Points, in no order, along strands that fork, close into loops and pass close to each other.
Two points are linked if the straight distance between their rows is under 149. Some points are linked to none.
Z_944: 12 -9 -6 2 7 4 -21 1 9 -24 -1 -23 24 1 -9 -11 -9 30 -43 12 35 -12 -14 -6 20 23 -10 15 -18 22 -23 -7 18 -4 27 5 7
Z_437: -36 0 -4 -53 61 -7 1 -58 5 53 28 -48 80 -9 44 8 1 17 -10 -9 0 -27 -8 16 -13 36 -35 57 -2 -10 13 36 -30 15 33 47 49
Z_466: -31 20 -28 -9 19 31 -38 22 -20 18 -53 30 6 18 -16 22 -13 -29 3 -34 -25 39 20 -45 47 -40 -18 -13 2 -5 -7 -13 49 4 18 -24 -11
Z_976: 32 18 -18 12 -43 4 -5 13 2 4 18 7 -65 8 -21 -11 16 28 52 17 -27 16 -7 4 32 42 30 -26 31 -16 -30 -21 1 -34 0 -6 5
Z_591: -31 7 -13 -34 50 -24 -29 -12 -10 43 38 -24 -13 -14 3 25 -13 67 -5 -39 21 -8 1 39 -29 30 -20 9 -14 -20 -28 15 -43 -17 46 6 35
Z_997: 19 12 -22 -6 9 -3 -1 -34 -5 -19 -8 -22 -28 8 -12 -36 30 -30 -11 64 34 10 10 -10 -31 -34 -40 -19 8 -3 24 35 -5 -9 39 -30 -56
Z_209: -15 2 18 22 4 3 12 -16 -10 -9 -22 15 67 -26 -8 14 -2 -40 -16 -46 33 -2 -4 44 -16 7 32 12 -35 12 -12 -4 -35 24 -35 8 11
Z_203: 13 -17 -22 7 6 28 -28 -28 1 4 -1 66 7 -28 44 43 -35 -13 10 -21 1 13 24 -26 -23 -41 18 -10 24 -37 54 9 58 9 5 -19 -23
Z_375: 12 7 22 -31 6 -43 -23 -8 -17 15 20 -23 30 20 8 -12 -5 -15 59 -14 29 6 -19 61 -24 40 29 29 -12 -8 -27 45 9 -4 34 50 16
Z_904: 14 7 -14 -1 50 14 2 -3 21 5 83 -7 -30 -16 25 8 -11 67 -44 0 7 -15 -2 36 -13 43 0 44 9 -4 18 -43 -41 -30 -30 34 48
Z_874: -35 16 -20 3 36 35 -16 -6 -36 10 -49 34 45 21 -2 16 -7 -63 -62 -13 -9 39 44 -7 27 -57 -45 30 -8 23 16 -12 37 9 -3 -1 -13
Z_431: -33 43 -16 -13 13 12 -22 -6 -19 38 -40 -16 0 25 -22 -23 22 -64 24 -23 -21 37 4 -8 29 -37 -16 1 10 -7 -24 3 3 -5 38 -12 -21
Z_922: 19 -2 -4 23 11 54 2 2 2 16 -24 -11 -28 -65 -17 10 -59 -4 -52 -45 11 -1 12 -50 -14 -48 3 -35 -21 -11 64 8 40 -18 -36 -8 -14
Z_633: -30 -4 -10 -41 26 -20 -37 -38 5 5 35 17 24 -36 -8 11 -12 -9 -21 -49 -17 -44 -11 -43 -30 -7 -16 3 -3 -24 -15 2 -41 21 29 -47 -26
Z_816: -5 22 -10 3 -7 -14 34 -22 26 -56 21 -16 -22 -1 -49 -28 46 15 -27 54 27 11 -24 2 -20 14 -18 1 3 37 -68 -31 -75 -4 11 -28 -10
Z_132: -26 -5 5 -27 27 4 50 -3 50 21 5 -9 -3 19 62 14 49 57 21 41 6 10 0 16 -31 -15 -25 15 33 -43 -3 -12 -11 11 33 -1 -4
Z_840: 3 14 -18 -19 68 21 -1 -32 -18 -4 -23 -19 -46 22 2 -18 22 35 -46 17 18 31 19 19 -11 -5 -10 26 55 -1 -16 8 31 -33 78 -8 8
Z_496: -3 -25 63 13 -27 -46 28 29 -36 -35 -51 13 49 -10 -35 12 -11 -31 13 -37 40 -17 10 64 -16 -3 27 -29 -15 1 -32 16 -3 22 -22 -3 -12
Z_829: 20 -16 16 27 -22 -14 11 56 -16 -46 -65 -2 -23 -19 -103 -11 -6 0 12 -19 42 2 -14 7 10 -22 -9 -76 2 -14 -37 -5 -8 -5 6 -50 -28
Z_663: 6 3 -6 -4 26 43 0 -13 36 9 -41 22 1 -28 25 32 -15 52 -50 -20 14 -7 1 -39 -7 -13 -1 -15 20 -26 -15 -33 30 15 12 -32 -33
Z_747: -10 36 -35 -7 -10 8 -8 -55 4 3 -67 -22 3 22 12 -7 54 -64 30 15 -8 46 -4 7 9 -23 12 -8 27 -9 -36 14 12 1 41 -20 -40
Z_802: -25 -7 22 2 54 38 34 -4 -5 -30 -54 20 36 -3 30 20 20 2 -69 -39 63 15 28 30 -14 -40 -41 8 -5 -14 -15 6 6 24 -2 -11 -18
Z_192: -12 30 -7 -3 -22 -2 37 -3 -10 -35 -46 -13 15 21 -42 -27 55 -14 6 67 30 42 -31 23 19 0 -6 -22 2 18 -88 -29 -41 1 19 -22 -14
Z_992: 3 9 7 1 -2 11 33 -12 -23 13 34 -39 -19 -32 7 -14 -9 -26 -3 12 -8 -11 5 -9 -30 11 -21 -2 -18 25 17 32 -34 -2 -24 35 3
Z_270: 12 25 20 40 -58 -7 76 14 18 -9 -72 -45 19 -18 -53 -20 44 -23 52 52 54 13 -49 38 -4 -15 2 -55 -20 11 -39 28 -2 8 -8 -7 -16
Z_519: 24 12 29 -4 -6 -6 -18 5 -49 5 -21 -14 6 7 -13 -13 -23 -25 24 -32 28 24 3 42 -7 6 27 -9 -12 2 -9 52 51 -12 22 29 16
Z_285: 3 20 -43 12 22 32 -37 4 -18 10 17 4 -53 -1 -9 10 -23 12 -43 0 -12 11 28 -22 13 -11 8 5 7 19 32 -19 23 -38 -19 0 21
Z_110: 6 -6 -35 5 13 17 -55 -9 7 35 -17 6 25 -11 23 34 -54 6 -6 -11 24 14 5 -26 7 -35 3 -11 -10 -22 58 15 93 -10 23 11 -4
Z_64: 27 -27 77 0 -31 -18 46 75 21 4 22 -18 -35 -12 -14 -14 -6 46 27 5 19 -40 -22 1 -25 6 -10 -24 -17 -9 -8 13 -4 -3 -7 5 -3
Z_806: 9 13 -57 1 12 -8 -7 -67 19 -34 34 -7 -6 -12 26 4 11 0 -52 61 -28 -7 2 -2 -5 29 14 52 27 33 -12 -36 -48 -1 -22 -17 25
Z_865: 2 18 -58 -4 6 -4 -54 -3 -56 16 33 -16 -50 -16 -5 26 -39 22 -12 0 -12 8 17 4 26 39 17 -14 -2 3 15 -14 -7 -47 -36 11 52
Z_692: -2 -31 55 3 -19 -19 30 60 25 -3 1 -22 30 -26 -4 20 -23 53 0 -19 39 -44 -27 5 -14 27 -16 -11 -34 -15 -12 8 -17 6 -29 14 28
Z_480: -17 -9 10 -25 -28 -23 27 -25 22 -21 -8 -10 48 -15 14 -3 18 -13 13 11 27 -18 -33 -10 -38 7 -5 0 -24 -6 -41 15 -39 40 25 -7 -27
Z_828: 23 -11 58 21 -49 -1 -5 39 15 -11 -31 -37 -30 -31 -65 -44 -60 -19 1 -21 -11 -13 -25 -45 29 -3 51 -29 -27 39 16 3 48 -19 -52 46 22
Z_396: 35 -18 -43 30 -24 -7 -22 1 -35 -35 -80 -21 -3 10 -1 15 -16 -4 -15 35 28 13 30 -9 39 -12 1 -56 -3 -12 6 25 64 -8 3 -27 -22
Z_974: 5 0 58 -12 20 30 5 39 23 24 44 15 -24 30 20 -25 -11 17 -12 -18 -42 -19 12 -31 5 15 3 38 0 9 19 -23 27 -11 12 23 13
Z_455: 29 0 32 -23 -11 3 -68 -17 -24 18 36 24 -7 -40 -5 2 -74 20 -1 -83 -15 -12 -9 -10 -1 16 50 10 -18 -26 9 21 43 -3 0 35 28
Z_7: -10 -5 20 -17 55 11 -28 7 -8 9 62 64 -4 21 26 0 -13 -9 -31 -43 -37 5 28 -9 -9 -9 8 57 27 16 41 -19 20 0 2 14 16
Z_881: 28 1 9 -5 -23 -18 -21 42 -22 28 60 -4 -83 29 -11 -13 -12 57 66 7 10 19 1 21 -13 40 22 -24 18 -21 5 7 23 -54 11 16 23
Z_542: -6 -16 -29 -39 49 -27 -63 -12 2 25 49 -8 13 21 45 -8 -42 44 -9 20 -21 -10 7 2 -7 38 -3 48 10 -12 45 8 41 -31 43 26 51
Z_529: -9 4 -67 0 28 -4 -37 -45 5 -41 23 2 42 -24 16 31 -11 27 -67 11 0 -26 5 4 5 31 5 26 -19 21 -13 -34 -57 3 -37 -20 43
Z_445: 58 -35 44 24 -32 -6 17 36 -54 -27 -65 0 -81 -8 -48 -19 -31 -12 -34 -26 -16 -6 26 -33 30 -28 15 -90 31 -12 17 19 26 -15 -26 -15 -1
Z_524: -31 -25 -59 -49 38 -47 -58 -7 -22 37 49 15 -2 28 45 27 -20 24 6 26 -58 -18 27 -28 -2 6 -31 23 31 -23 44 -9 -8 -22 47 -12 32
Z_227: -20 2 -32 -17 38 9 10 -55 5 25 -32 -51 87 16 75 26 13 -21 -12 30 5 14 -24 30 -2 23 -11 52 -16 6 17 25 -35 16 4 38 38
Z_330: 39 -21 16 6 -57 -49 -30 17 34 -16 -2 1 31 -4 -10 -8 -32 -22 72 24 18 -29 -23 6 -33 8 33 -5 -29 -8 25 24 37 5 -16 3 -29
Z_601: -8 19 8 31 7 3 17 11 -48 9 -36 0 -17 -8 -42 -2 -8 -73 21 -50 19 43 22 40 -8 -22 23 -27 -8 17 0 29 28 -14 -30 27 -10
Z_164: 3 -27 -32 -10 -19 -24 -36 -46 -18 16 -7 19 42 -38 37 44 -26 -55 9 -22 -9 -4 20 -20 -20 -25 17 -15 10 -30 41 34 18 18 -22 -22 -16
Z_391: -13 26 4 -4 49 5 -20 -56 60 32 3 10 100 -14 19 21 -9 24 -5 -47 54 -25 -41 40 -41 30 11 44 -43 -19 -10 4 -30 15 18 29 20
Z_305: 6 -39 48 8 10 12 48 -13 -10 -29 -52 27 44 -23 52 14 20 -15 -45 -21 22 -4 16 8 -13 -40 -10 -4 20 -3 7 14 19 45 -18 -19 -15
Z_534: 12 19 4 31 -26 -4 27 16 -21 -29 -28 -1 -34 64 -61 -49 66 -23 28 47 -9 50 -12 13 32 -1 -13 -24 31 24 -48 0 -22 -14 17 -19 -26
Z_853: -6 1 0 -41 14 -20 -42 -35 -14 28 39 -24 -31 -23 -16 -16 -8 25 15 -45 -6 -20 -8 -22 -32 10 -12 -16 21 -30 -35 33 -32 -13 66 -11 -6
Z_653: 57 5 6 -6 -35 7 42 -31 47 -13 32 -11 -30 -5 17 -30 40 2 26 60 -21 -15 -39 -39 -14 -3 3 11 42 2 -19 11 -1 -4 45 -16 -20
Z_139: -3 12 -26 22 -19 2 -15 -30 -42 10 -55 5 29 -44 -6 38 -29 -78 22 -47 7 31 25 6 -9 -33 28 -35 1 -10 16 39 22 15 -30 2 -20
Z_780: 12 -20 37 18 -39 -49 -1 40 14 -54 -54 22 27 -19 -84 -12 2 -17 22 -20 24 4 -26 16 8 -5 48 -45 -5 19 -57 -25 -5 18 -21 -25 -31
Z_884: -5 -1 -51 20 -25 -18 -28 46 41 11 -18 12 -6 44 -7 9 13 18 48 43 15 8 5 -13 31 -12 -20 -19 -20 -16 35 -24 35 8 -6 -31 -32
Z_372: -34 19 -5 -15 41 22 -41 6 5 38 40 48 40 8 6 18 -16 -49 2 -50 -52 15 6 -26 -1 -30 6 39 -7 20 35 -4 1 15 -13 9 -4
Z_809: 71 4 52 29 -58 -16 12 25 0 -31 -1 -48 -40 -14 -80 -64 -32 -31 6 10 4 -21 -24 -21 3 3 12 -30 -15 31 28 28 12 -36 -24 37 -8
Z_87: -8 -35 45 -11 -21 -13 26 6 -24 -39 -17 45 40 28 64 0 40 -19 13 16 -6 9 27 7 11 -23 8 7 19 -6 2 13 27 38 -5 -19 -18
Z_876: 13 -3 34 10 -58 -19 20 44 32 -43 -2 35 20 -13 -42 -6 21 10 33 10 -22 -23 -33 -11 24 6 30 -9 -21 29 -50 -34 -8 22 -20 -37 -22
Z_483: 22 -21 36 2 -34 -2 -2 45 9 -15 53 27 -34 39 -16 -47 -24 10 -10 18 -32 -37 7 -50 28 12 -5 7 -17 29 23 -26 5 -3 -25 -11 -15
Z_446: 16 15 40 -6 27 46 -5 6 -26 11 -29 -24 -33 -17 -27 -30 -24 -14 -45 -54 -25 5 -2 -45 14 -23 -14 1 -1 13 -9 28 45 -8 37 18 5
Z_677: 22 -33 35 -18 -48 -34 -10 2 30 -25 -30 -7 45 -18 -2 -13 -6 -3 44 13 27 -38 -31 -15 -23 3 6 -23 -19 -9 -23 30 28 25 40 -17 -33
Z_488: 21 8 -18 11 -6 30 -8 -5 34 -8 -21 14 -10 -72 -11 23 -26 15 -25 -27 42 -17 -3 -37 -26 -38 0 -31 -5 -15 -3 -9 12 13 -18 -36 -43
Z_90: -9 -29 23 -10 -21 -38 -37 56 -14 -1 7 -38 7 20 -43 -36 -48 -20 13 17 4 -25 -5 -21 10 13 -28 -6 -58 23 32 32 20 -26 -8 40 13
Z_715: -4 27 2 17 -4 43 49 -3 -5 24 -52 -50 -5 -10 32 14 18 -24 -27 21 4 39 -9 -18 19 -23 -27 -8 12 9 -23 17 6 9 9 17 2
Z_618: -42 -5 21 -47 36 1 -16 -69 2 28 18 30 50 -24 27 6 -4 -9 -32 -77 -23 -26 -1 -15 -25 -14 -17 22 -16 -18 -14 26 -37 46 27 1 7
Z_85: 30 -34 -24 37 -32 -16 5 8 -47 -35 -45 2 -39 -18 -3 9 -29 -20 -30 19 -14 -16 43 -30 36 -22 -3 -61 13 7 36 18 30 -13 -33 -24 -3
Z_464: 20 7 -4 6 27 27 18 22 -40 -6 -37 -21 -70 50 4 -32 25 18 -19 30 -14 38 14 6 22 1 -24 -13 60 2 -23 -1 24 -36 62 -3 12
Z_68: -22 13 -10 14 -54 0 60 -20 13 -14 -11 -38 30 9 7 -32 31 -60 -2 70 -24 -9 -9 5 26 -14 -44 -22 -35 45 7 18 -56 39 -53 -6 -22
Z_824: -42 -16 -53 29 -22 -11 13 20 -2 -1 5 -3 42 34 31 22 7 -8 5 67 -5 -12 6 28 42 18 -37 -4 -43 27 36 -18 -56 17 -77 7 23
Z_769: 31 6 -13 19 17 47 -33 -10 -31 6 6 0 -65 -47 -43 -6 -45 -4 -37 -41 -5 20 11 -40 0 -24 4 -31 4 1 36 8 44 -47 7 6 -10
Z_403: 23 15 -36 25 -62 -28 -24 17 -26 12 -1 -38 -63 42 -72 -39 -7 -36 54 43 -1 27 -8 -4 36 -1 -10 -41 -24 15 42 31 23 -41 -30 24 -12
Z_432: -10 -27 7 33 -54 -53 2 46 -14 -12 -42 -51 18 0 -68 -14 -31 -20 25 21 21 -18 -13 6 26 -1 -6 -48 -53 29 -10 26 7 -8 -37 11 1
Z_559: 6 6 11 14 5 13 -4 23 -52 -36 -28 13 -36 65 -26 -40 39 -3 -28 17 -7 40 27 2 40 -4 -11 6 27 33 -42 2 -2 -7 30 -16 0
Z_594: -58 16 -39 -4 54 31 -6 -17 -10 1 -27 13 42 17 45 22 16 -9 -59 -5 -17 20 25 -15 32 -25 -26 31 11 13 8 -21 -15 19 -7 -2 13
Z_77: 9 -18 40 21 -26 15 49 53 -2 -23 -24 37 -11 43 39 0 45 29 8 11 12 8 31 12 34 -1 -2 2 19 -4 -21 -18 48 5 -6 -12 2
Z_756: 5 17 -37 41 -62 -30 -30 25 -16 20 -11 -62 -24 -13 -75 -24 -23 -23 45 33 10 9 -25 10 29 28 1 -52 -54 16 -4 2 -19 -35 -40 25 10
Z_658: -38 24 -33 13 3 40 5 -6 37 51 9 3 44 -10 27 29 -14 -52 11 -2 -27 8 -15 -37 15 -26 -20 13 -23 5 46 -16 -7 15 -50 8 -7
Z_306: -5 -3 -42 -27 32 -29 29 -4 19 22 45 -31 -87 0 31 -9 14 72 0 81 -32 -25 3 -14 -9 16 -20 11 28 -9 9 -42 -45 -35 29 -22 24
Z_740: 10 31 -19 -4 66 50 -11 -14 13 9 -30 -7 -24 1 -30 0 -2 21 -32 -24 54 34 2 23 -25 -33 -6 20 15 -4 -3 -1 38 -11 65 -7 -26
Z_505: -17 -13 14 -42 -9 -24 -25 16 -16 38 25 -5 -10 41 46 -8 6 -6 51 1 -44 -3 20 -20 -1 0 -23 -6 5 -26 12 37 24 6 42 0 -17
Z_492: -54 22 -35 -1 8 -22 9 12 -20 18 37 -4 -27 26 -10 -5 41 -22 19 30 -9 14 29 17 0 -12 -41 0 -3 17 25 -8 -58 -7 -15 -24 -20
Z_713: -6 4 1 56 -15 43 60 41 44 5 -29 7 4 8 -1 18 23 -11 -1 22 19 -10 10 1 26 -32 -22 11 -27 16 36 -35 -1 25 -79 -4 -23
Z_639: -12 -29 9 12 14 -8 -16 56 -20 -14 4 33 16 10 -21 23 -18 -16 -6 -33 37 -6 33 18 -8 -29 -15 -12 -27 -10 39 -10 10 7 -28 -8 -23
Z_699: -13 -17 19 -7 -69 -44 65 2 3 -15 2 0 15 5 16 -8 56 -4 52 58 -11 -11 -7 5 -13 7 -3 -31 8 -11 -46 6 -31 20 -8 -12 -17
Z_936: -30 6 -19 -25 71 -2 1 -60 34 4 45 42 23 -7 44 41 50 45 6 -27 -21 3 -17 44 -36 10 37 72 47 -23 -17 -25 -48 22 16 -11 35
Z_729: -31 -35 -44 -1 -28 -34 -21 27 23 -23 -3 26 41 31 -1 -5 -7 3 10 44 12 -23 11 -29 20 -22 -35 -4 -24 -15 22 -10 8 23 -1 -56 -47
Z_897: -25 -23 -22 7 33 -3 -9 14 46 -10 72 19 -8 3 9 5 -10 79 -29 28 12 -32 14 0 -31 28 -23 21 -21 -11 28 -46 -46 -6 -7 -9 12
Z_742: 49 8 71 2 -27 5 60 -9 13 -34 19 6 6 0 10 -14 21 4 4 3 -3 0 -22 17 -10 27 54 17 22 24 -49 -2 29 13 3 25 23
Z_815: 27 -14 3 18 -1 20 43 58 -6 15 -8 13 -102 16 -8 -12 9 65 7 20 25 -10 19 -8 -11 -3 -24 -67 18 -28 5 -37 -5 -20 -2 -38 -32
Z_175: 27 -7 49 1 -21 7 -6 2 -43 3 -28 -25 -23 12 -19 -33 -14 -33 1 -8 -23 5 -6 -35 5 8 4 -36 14 -7 -29 41 34 -8 35 7 8
Z_57: -6 42 0 44 6 35 25 -4 -44 1 -23 -14 -40 -12 -20 12 23 -49 -8 -25 7 52 24 58 17 5 23 2 5 42 -17 -11 -19 -10 -44 23 22
Z_615: -63 32 -13 -23 61 -5 15 2 -9 32 36 -47 7 2 0 11 13 47 -10 -12 24 3 -1 55 -16 33 -32 40 -16 13 -28 -9 -69 -8 17 27 41
Z_537: 25 34 11 -6 35 32 -45 -29 7 11 36 30 -5 -25 -14 -7 -39 39 -30 -88 -7 -5 -10 8 6 25 54 46 -3 3 -21 -18 37 0 17 22 26
Z_665: 40 -27 55 -17 -55 -31 41 26 -14 -19 41 -9 -50 -24 -11 -19 2 37 22 0 -2 -40 -18 -17 -36 22 -14 -46 19 -26 -39 5 -23 8 17 -28 -12
Z_438: 31 1 -15 23 -33 10 -12 16 11 -9 -30 2 13 -8 15 32 -17 17 5 -1 -12 -2 -12 -4 52 46 50 -7 -16 9 -15 -31 34 -2 -50 15 47
Z_694: -55 -8 -27 -10 -12 -35 41 -11 -11 8 29 -16 24 39 55 8 48 -21 29 55 -42 -3 12 20 4 9 -43 26 -9 2 16 0 -60 20 -29 15 2
Z_210: -17 -15 9 -20 4 -24 -73 12 16 15 47 4 45 10 -16 -14 -56 -18 12 -14 2 -40 -8 -20 -21 16 -17 33 -54 11 40 18 14 0 12 23 -10
Z_984: -16 26 -62 -16 29 -12 3 -15 -6 41 9 -24 -63 25 27 12 40 11 43 40 -59 42 9 24 9 -5 27 17 64 -2 9 -17 3 -25 26 -4 19
Z_538: 69 17 33 -1 -10 29 23 -12 32 -3 30 -10 -31 -4 3 -25 -1 38 23 10 21 -6 -35 11 -35 16 27 19 26 -10 -34 12 41 -19 42 17 -6
Z_516: -9 24 -32 -14 35 12 -18 -37 17 3 -11 -13 1 -23 -17 1 -5 -29 -20 -7 58 24 -7 -3 -52 -38 -25 2 21 -24 12 22 5 1 67 -15 -54
Z_759: 22 -42 10 -8 -53 -30 26 -3 -23 -31 -10 10 -32 -4 17 3 23 28 17 28 5 -13 10 -24 -11 1 8 -64 28 -33 -33 12 -11 8 13 -44 -19
Z_181: 46 -7 51 10 -5 21 10 -19 19 -6 36 35 39 -13 22 21 -10 -11 17 -36 -6 -5 -24 28 -16 19 66 54 3 1 3 14 26 16 -10 37 19
Z_103: 36 2 28 -18 -48 -30 -25 14 -2 -12 19 -16 -1 -23 -49 -28 -34 -2 27 -11 3 -32 -36 -8 3 57 26 -15 -28 11 -55 9 -13 -17 12 30 12
Z_672: 25 -24 62 31 -28 0 -9 62 -29 -5 -34 3 -45 -10 -50 -23 -60 -17 -27 -33 -17 -5 22 -37 9 -29 20 -44 -5 20 70 20 67 -27 -22 27 12
Z_221: -42 -23 -5 -31 -11 -30 -33 -4 -2 -21 10 31 48 37 -6 -11 -7 -53 -4 25 -25 -15 14 -48 8 -27 -29 -4 -19 17 14 9 -8 32 10 -35 -43
Z_344: -35 -20 -25 -51 42 -23 -22 -9 -25 44 30 22 -1 28 64 25 10 3 20 19 -30 0 37 -15 -22 -38 -44 6 34 -35 46 16 4 1 41 -25 -14
Z_510: -11 22 -33 14 -8 13 8 6 12 4 8 19 -65 -21 17 34 23 18 20 -26 -43 17 22 -11 22 18 21 -26 36 -15 -30 -46 -34 1 -37 -31 7
Z_646: 20 -57 34 -19 20 -3 -18 -35 -23 -14 -1 47 62 -28 59 46 -50 40 -42 -57 21 -43 11 5 -11 6 -6 1 -1 -35 25 27 23 42 21 11 30
Z_943: 16 41 11 -12 -25 -7 5 -4 39 -5 16 13 7 -31 -26 14 30 39 49 -24 24 2 -43 12 -29 27 49 3 0 -19 -87 -23 -28 -5 31 -16 -5
Z_137: 44 12 3 12 -34 20 47 -37 33 -34 -8 -15 -14 11 -21 -47 49 -35 14 61 -10 9 -25 -42 -7 -35 -7 -18 32 31 -7 27 -2 7 15 -18 -51
Z_52: -39 18 -11 -39 19 -12 -9 -20 29 15 21 26 2 -2 12 17 46 49 29 -29 -17 17 -18 24 -18 20 33 36 25 -17 -57 -54 -52 8 24 -10 3
Z_228: -33 10 48 -12 21 20 56 -13 21 8 13 12 69 3 31 17 51 -18 -10 -35 8 14 -16 46 -21 2 8 51 -22 12 -16 -8 -62 32 -17 35 18
Z_721: -13 34 -3 -1 63 39 -51 -20 18 28 19 24 -33 -11 -45 4 -30 36 -21 -76 34 18 -2 18 -22 -19 20 19 1 -9 -4 -9 31 -26 48 2 3
Z_275: 22 -23 -1 31 -40 -10 20 33 -27 14 -32 34 -35 7 15 19 -3 -30 42 13 -41 5 30 -34 34 -40 6 -44 25 -21 44 16 55 4 -31 -17 -17
Z_957: 11 -1 -17 2 29 13 32 29 6 50 35 -9 -94 36 14 -15 20 56 6 41 -6 -11 34 -2 -16 -3 -25 -21 24 -23 45 -17 -4 -52 30 -16 -12
Z_664: 3 -15 -22 -22 31 -2 -76 -19 50 18 42 2 53 8 17 9 -58 40 8 -21 -1 -44 -25 -17 -25 15 -1 44 -28 -26 39 -1 43 7 41 24 10
Z_259: -9 9 17 17 -34 7 64 5 24 6 10 -62 17 -19 20 -8 4 -42 6 44 -13 -24 -24 -10 2 14 -28 4 -24 28 18 25 -37 16 -54 35 15
Z_329: -36 -18 -49 16 23 0 -8 35 32 11 27 24 32 31 22 37 4 23 -22 38 5 -13 11 10 6 9 -42 27 -33 1 60 -34 -34 -1 -41 1 10
Z_568: -30 6 8 -5 52 30 -30 2 60 48 5 0 79 -7 21 26 -28 48 -10 -41 10 -24 -34 4 -14 29 -13 41 -32 -32 28 -19 1 17 13 42 35
Z_588: 5 -20 19 3 17 33 24 46 -11 14 -32 -10 -61 2 -34 -23 8 46 -11 -15 39 -8 12 -22 -15 -25 -54 -57 26 -41 -8 2 1 -13 42 -33 -44
Z_387: 1 4 9 -32 -18 -48 -11 -41 16 1 20 -7 56 -4 20 10 5 -17 45 -1 22 -17 -30 51 -28 52 32 30 -17 -12 -38 17 -47 19 8 21 12
Z_252: 35 -18 40 19 -52 -13 27 35 25 -47 23 34 -30 5 -32 -49 7 -10 23 9 -22 -20 -1 -25 20 -25 25 -12 -6 26 -3 -28 9 17 -42 -19 -42
Z_811: 29 3 28 23 -32 22 6 48 5 -1 -37 5 16 39 20 -2 4 -5 17 1 -24 11 11 -5 65 18 31 18 -14 22 -13 -11 58 15 -22 17 23
Z_554: -14 40 -17 -33 8 -1 -14 -17 -2 53 38 -10 -46 6 31 3 23 -19 59 -4 -64 33 -9 -22 -5 -2 16 22 43 -24 16 12 5 -15 27 16 -7
Z_741: -27 -41 11 -32 43 -1 -26 -33 -28 -18 14 48 73 14 52 24 -1 20 -45 -36 13 -18 12 28 -8 5 -9 33 6 -23 9 9 -8 35 23 -2 16
Z_367: -44 28 -42 3 62 29 4 -47 16 28 -19 -22 61 -11 53 28 19 -23 -36 9 -33 23 -4 21 10 6 -7 66 8 23 23 -24 -41 13 -25 51 48
Z_575: 21 -8 7 15 -12 13 -61 -22 20 -10 -1 35 22 -57 -23 28 -71 -10 -5 -81 12 -14 -12 -13 -10 -7 70 -15 -29 -22 18 -6 32 8 -34 1 7
Z_296: 29 -9 7 13 -37 -4 -28 -10 19 -17 -45 4 49 -52 -3 38 -34 -23 4 -25 -8 -11 -26 -13 30 9 72 -12 -22 11 -2 -6 56 19 -34 20 9
Z_507: -24 -20 22 -14 41 1 9 -14 -14 -21 40 29 63 19 35 9 12 22 -55 -23 10 -7 10 40 -9 32 -2 72 -8 12 12 1 -55 11 -23 35 51
Z_47: 16 -6 -27 33 -56 -14 -3 28 8 7 -12 3 -42 38 -28 -20 6 -19 60 40 -37 5 6 -29 51 -29 -13 -45 -8 6 45 4 46 -12 -25 -17 -29
Z_78: -21 36 -54 14 22 8 2 -8 -33 17 15 -22 -45 -8 8 32 11 4 -2 1 -12 34 5 60 24 31 6 25 8 24 -10 -39 -45 -27 -49 20 55
Z_960: -30 13 -21 -12 -21 -7 18 -56 -1 -35 -48 5 27 15 11 -15 54 -87 -6 37 -18 30 6 -8 11 -24 -2 -7 15 19 -35 -6 -20 36 0 -41 -51
Z_934: 8 -53 35 20 -11 5 32 23 2 -37 -16 -3 43 -37 39 22 -37 73 -64 -13 28 -53 -3 -9 7 24 -9 -9 -20 -10 -17 -10 -12 20 -35 2 40
Z_482: 31 4 29 31 12 34 7 42 -2 -16 -46 -23 -46 -3 -81 -33 -1 19 0 -20 56 32 -7 10 -8 -12 -23 -49 4 -14 -28 2 8 -38 36 -21 -29
Z_262: -53 2 10 -17 17 12 28 -46 -26 -14 -29 -1 38 7 41 -2 35 -54 -45 -3 -50 13 10 -13 11 -21 -10 27 7 24 -34 -7 -33 35 0 -2 -5
Z_425: 23 37 -28 10 16 7 19 -27 5 -43 48 -30 -48 -9 -22 -28 34 2 -46 64 -2 18 -4 20 -3 24 8 50 26 56 -24 -22 -28 -26 -8 -1 12
Z_810: -14 -11 2 -29 38 -27 4 -45 13 -15 67 25 42 14 42 4 40 19 -13 6 -37 3 -4 44 -25 42 12 81 31 -6 8 -25 -62 0 -21 19 45
Z_380: 8 9 9 10 9 5 12 7 -10 6 74 -9 -20 6 10 -15 -1 -1 -5 10 26 -2 5 44 -33 29 -2 33 -13 12 31 12 -24 -23 -40 33 26
Z_69: -35 27 -64 16 -20 0 32 1 -15 15 9 22 -74 21 -10 9 48 -14 34 34 -44 16 35 16 36 0 -8 -22 29 -1 10 -52 -50 -5 -32 -34 -20

A tip is a point with one link. Name the tips that can be reached along the links from each point below, in the order of the rows.
Z_904 => Z_881, Z_68
Z_57 => Z_663, Z_110, Z_330, Z_934
Z_559 => Z_802, Z_529, Z_181
Z_874 => Z_437

A fork is a point with three links, a tip a point with one. Leave the first point through the second and follow the links. Name the first fork or tip that comes.
Z_992, Z_380 => Z_881
Z_69, Z_492 => Z_68
Z_529, Z_806 => Z_740
Z_740, Z_721 => Z_802

Name the points in between on the shortest way along the links from the first point to the second, in order.
Z_78, Z_759 => Z_57, Z_601, Z_519, Z_375, Z_387, Z_480, Z_699
Z_259, Z_976 => Z_992, Z_380, Z_904, Z_897, Z_329, Z_824, Z_694, Z_492, Z_69, Z_510
Z_344, Z_85 => Z_524, Z_542, Z_664, Z_210, Z_90, Z_432, Z_756, Z_403, Z_47, Z_275
Z_575, Z_538 => Z_455, Z_537, Z_721, Z_740, Z_516, Z_997, Z_137, Z_653
Z_464, Z_77 => Z_840, Z_740, Z_721, Z_537, Z_455, Z_575, Z_296, Z_438, Z_811
